The views of a scene show one set of named points, each view turned or mirrored, shifted and resized as a whole, with a little noise and some points left out.
In the rows, 128 means zero.

Scene 1
View 1
(131): [121  92 158 151 186 132 135 144 108 111 149 148 115 149 117 158 132 141
 146 171 117 161  89 178 135  95  95 137 116]
(77): [140  92 130 151 114 163 185  91 123 127  65  75  48 190 152 157  43 142
  91 129 173 141 128  79  80 153 188 129 118]
(76): [ 84  57 149 158 186 172 137 129  81 128 147 135 115 158 102 176 136 142
 166 176  97 157  94 167 116  85 106 125 107]
(204): [ 55  11 132 159 179 202 150 116  63 140 133 113 109 175 100 179 130 150
 172 182  85 151  89 150  90  81 123 114  97]
(182): [161 160 194 142 185 102 121 162 135 101 144 167 101 132 127 161 117 121
 112 155 147 162 111 162 164 123 110 162 131]
(158): [158 120 144 139 134 136 165 115 132 118  88  98  62 172 150 146  56 135
  92 135 168 144 118 112 108 144 166 135 125]
(133): [145  80 116 144 134 136 175 111 128 116  97 108  86 176 146 142  71 145
 119 139 150 147  88 132  93 123 137 122 117]
(92): [185 102 105 136 161  72 159 138 169  86 132 155 120 157 163 120  98 151
 136 133 146 150  54 207 113  99  75 126 129]
(192): [209 162 139 132 122  93 173 118 170  99  78 110  56 167 169 133  39 132
  67 111 201 144 115 104 115 160 165 148 136]
(151): [122  85 142 151 152 155 156 121 107 124 112 109  91 171 129 158  91 139
 127 154 140 153 107 130 105 122 142 129 118]
(112): [172 117 139 137 179  74 139 155 149  88 148 163 121 144 146 126 117 139
 142 144 136 158  61 209 133  96  72 142 124]
(11): [138 128 176 143 175 131 135 136 119 111 128 143  91 149 124 166 108 130
 119 162 141 159 114 144 142 124 132 144 128]
View 2
(76): [104 162 106 101 120  93 139 157 168 123 122 144 177  50 142 109 196 177
 183 169 156 163 133 127 135 138 143  77 108]
(204): [ 81 170 105 101 156  79 141 153 175 111 118 170 170  23 162 101 199 166
 184 173 173 171 145 116 149 151 156  54 115]
(133): [ 96 107 155  96 173  87 143 149 178 115 120 141 144 103 152 118 145 127
 123 113 141 168 124  99 125 159 136  92 150]
(92): [135  92 176  99 116  70 133 172 172 127 119 105 136 128 130 147 157 148
 158 136 132 153  85  91  72 164  90 125 111]
(192): [110  67 181  94 161 125 140 140 171 126 127 108 142 165 139 125  86 105
  63  69 106 161 111 113 117 140 141 135 184]
(77): [ 76 102 158  92 203 107 150 129 181 111 124 151 147 112 166 101 111 108
  78  87 135 176 145 103 151 141 173  93 194]
(158): [100 101 153  97 163 116 141 141 172 119 128 135 154 120 148 116 120 123
  88  97 124 164 129 118 134 140 157 108 169]
(182): [136 119 129 105  84 136 135 163 149 134 130  93 179 124 112 130 141 169
 129 132 109 148 107 159 109 116 126 138 125]
(11): [121 117 141 101 120 112 134 157 166 126 124 117 162 108 129 124 147 153
 127 127 126 154 110 129 119 133 133 120 136]
(112): [141 107 152  97  96  83 128 173 164 128 122 102 156 117 118 143 165 165
 165 142 122 146  90 114  82 154  94 129 101]
(151): [ 96 128 137  96 153 108 139 147 176 117 124 141 160  85 147 111 149 141
 128 126 139 168 134 119 136 139 154  96 152]
View 3
(77): [189 113  96 136 142 171 178 111  66 130 121  99 160  63  81 128 112  82
 119 119  95 174 155  52 126 160 148 102 107]
(192): [172 100 156 135 152 188 171 125  94 112  92  87 129 115  83 124  73 129
 124 112 108 150  99 103  79 185 124 101 117]
(11): [137 114 130  93 104 140 133 144 120 120 125 149 165 124 147 129 100 163
 112 152 151 143 162  89 121 122 159  85 115]
(112): [101 152 141  99 107 136 121 129 144 146 101 146 128 124 145 167 118 194
 121 130 185 104 138 144  92  93 122  98 124]
(133): [152 140  99 123 121 151 157 105  94 140 117 114 144  76 102 149 129 117
 116 117 138 146 159  86 115 119 133 101 110]
(158): [168 110 115 127 134 163 163 126  88 128 118 111 155  91 100 130 102 121
 116 128 116 161 147  73 114 158 142  95 110]
(204): [127 160  51  96  78 106 122 115 101 156 154 169 182  46 152 154 166 128
 108 146 163 143 238  51 168  49 165  87 102]
(92): [113 163 135 115 119 147 132 111 133 152  94 125 112 112 119 175 121 184
 118 115 179 106 136 150  86  89 101 103 117]
(131): [ 98 154 107  85  81 114 111 132 136 148 129 171 158 105 165 156 136 178
 114 155 186 118 189 109 131  66 148  86 112]
(76): [119 147  80  83  79 109 111 128 123 147 143 174 180  81 159 149 150 158
 112 158 173 133 210  78 153  61 166  79 108]
View 4
(158): [150 136 132 139 129  94 140 100 151 133 119  57 135  63 105  78 169 168
 143 126 154 106  97 180 199 146 110 145 186]
(192): [138 120 132 138 136  82 134  98 174 122 125  31 154  53  82  62 153 172
 164 112 186 113  85 171 176 124 125 135 206]
(112): [104 179 139 115 115 118 191 136 119 180 180  73 146 125 128 107 170 124
 100 157  75 139  57 154 129 165  83  83 140]
(11): [153 166 111 153 122  73 180 113 131 151 154  73 129 117 129 115 128 167
  86 168 114 133  83 165 171 172  97 155 141]
(77): [178 132 120 158 129  84 123  82 142 131  96  72 113  43 118  75 189 183
 149 127 162  96 126 194 248 157 100 190 186]
(182): [133 169 123 150 120  73 187 125 143 149 171  61 148 137 119 119 103 163
  77 169 117 136  58 150 128 158 112 125 141]
(131): [137 190 118 138 113  94 189 124 111 174 164  95 121 132 147 127 160 148
  73 181  73 131  83 161 167 192  78 131 119]
(92): [ 96 170 151 102 119 134 179 126 119 178 167  67 143 103 119  91 198 122
 126 144  84 126  58 161 141 160  84  74 159]
(151): [162 163 115 153 116  87 157  99 121 159 129  88 113  94 135 102 172 164
 106 161 112 115 104 177 215 179  88 167 148]
(76): [162 200 110 154 109  92 185 119  91 186 153 120 103 133 167 137 173 152
  59 191  55 128  99 171 208 208  66 167 108]
(133): [145 159 129 140 120 108 150  98 126 159 122  83 118  74 129  89 202 152
 133 141 114 110 106 183 215 168  85 149 164]
View 5
(92): [115 131 161 132 128 116 119 111 108 132 112 114 140 156 161 130  89 110
 144 160 117  98 106 138 102 131 119 117 148]
(151): [114 123 152 116 149 126 123 127 123 109 122 108 157 131 130 101 114 134
 160 151 164 119 133 119 143 128 124 128 119]
(131): [110 136 161 134 139 132 127 118 107 124 121 102 152 152 145 106 102 113
 160 149 155 125 106  99 114 140 118 132 115]
(192): [ 94 102 117 112 136 122 109 118 147 115 130 135 114 110 125 122 126 146
 127 164 126  85 138 170 149 132 135 129 138]
(76): [124 139 174 130 149 130 130 126 105 116 120  95 175 154 141  95 100 113
 172 141 177 140 114  84 127 132 117 130 107]
(182): [ 87 129 136 140 131 137 119 109 117 132 137 117 125 137 137 108 112 116
 136 146 142 124  96 111 109 160 119 149 117]
(112): [107 134 160 139 129 124 121 107 104 134 118 113 139 155 159 120  93 105
 145 157 126 109  96 120  97 144 115 126 136]
(77): [117 103 132 100 152 119 117 134 148  98 124 121 147 111 116 110 125 153
 156 161 163  99 153 150 175 113 133 121 125]
(204): [139 137 182 119 158 126 134 138 108 105 112  91 189 150 136  91 103 121
 188 144 190 142 129  81 140 117 118 120 108]
(133): [131 120 159 110 148 113 125 132 126 106 112 113 163 137 140 116 105 135
 162 161 152 101 139 142 149 111 128 111 138]
(158): [106 111 133 113 147 124 118 126 138 108 128 123 138 118 124 111 120 141
 147 156 153 106 138 142 155 127 128 126 128]
View 6
(92): [107 138 127 139  93 147 114 180 211 148 125 119 135 112 120 143 103 155
 146 101 128 127 145 132 120  65 119 107 134]
(77): [ 59  77 123  60 131 160 129 179  89 174 127 173 132 117 158 139 152  96
 119 169 122  88  64 117 129 121 107 170 125]
(11): [102 100 143 164 130 180 140 140 160 150 121 120 133 126 127 154 133 120
 126 118 126 121 106  81 140 133  98 127 115]
(204): [110 142 173 180  92 125 162 184 140 185 139 165 143 139 211 177 139 131
 147  98 166 134  21  75 135 156  60 119 106]
(112): [117 138 137 170  98 161 121 169 210 144 128 109 133 118 117 146 106 146
 144  93 127 135 141 109 127  83 116 101 129]
(131): [118 129 156 184 108 159 143 157 182 158 129 123 138 129 144 162 124 130
 138  97 138 133  95  86 134 125  87 109 117]
(133): [ 82 106 129 101 110 148 126 184 142 169 131 155 138 122 159 143 126 124
 133 135 129 109  85 113 127  99 104 144 126]
(158): [ 74  79 121  92 135 168 132 162 121 162 115 147 135 113 133 139 144 107
 118 148 115 102  93 111 135 115 113 155 121]
(182): [116  84 139 186 149 209 141 114 171 135 116  97 131 124  92 149 127 110
 119 120 111 127 136  69 145 143 105 116 111]
(151): [ 94 105 143 129 118 154 142 168 133 166 127 150 140 124 159 151 138 113
 130 130 132 115  74  94 134 129  95 136 116]

In a view up to two points have been moved. Name them for each view, in the order of its rows, or write none.
view 1 => none
view 2 => (11)
view 3 => (131)
view 4 => (158)
view 5 => (133)
view 6 => (182)
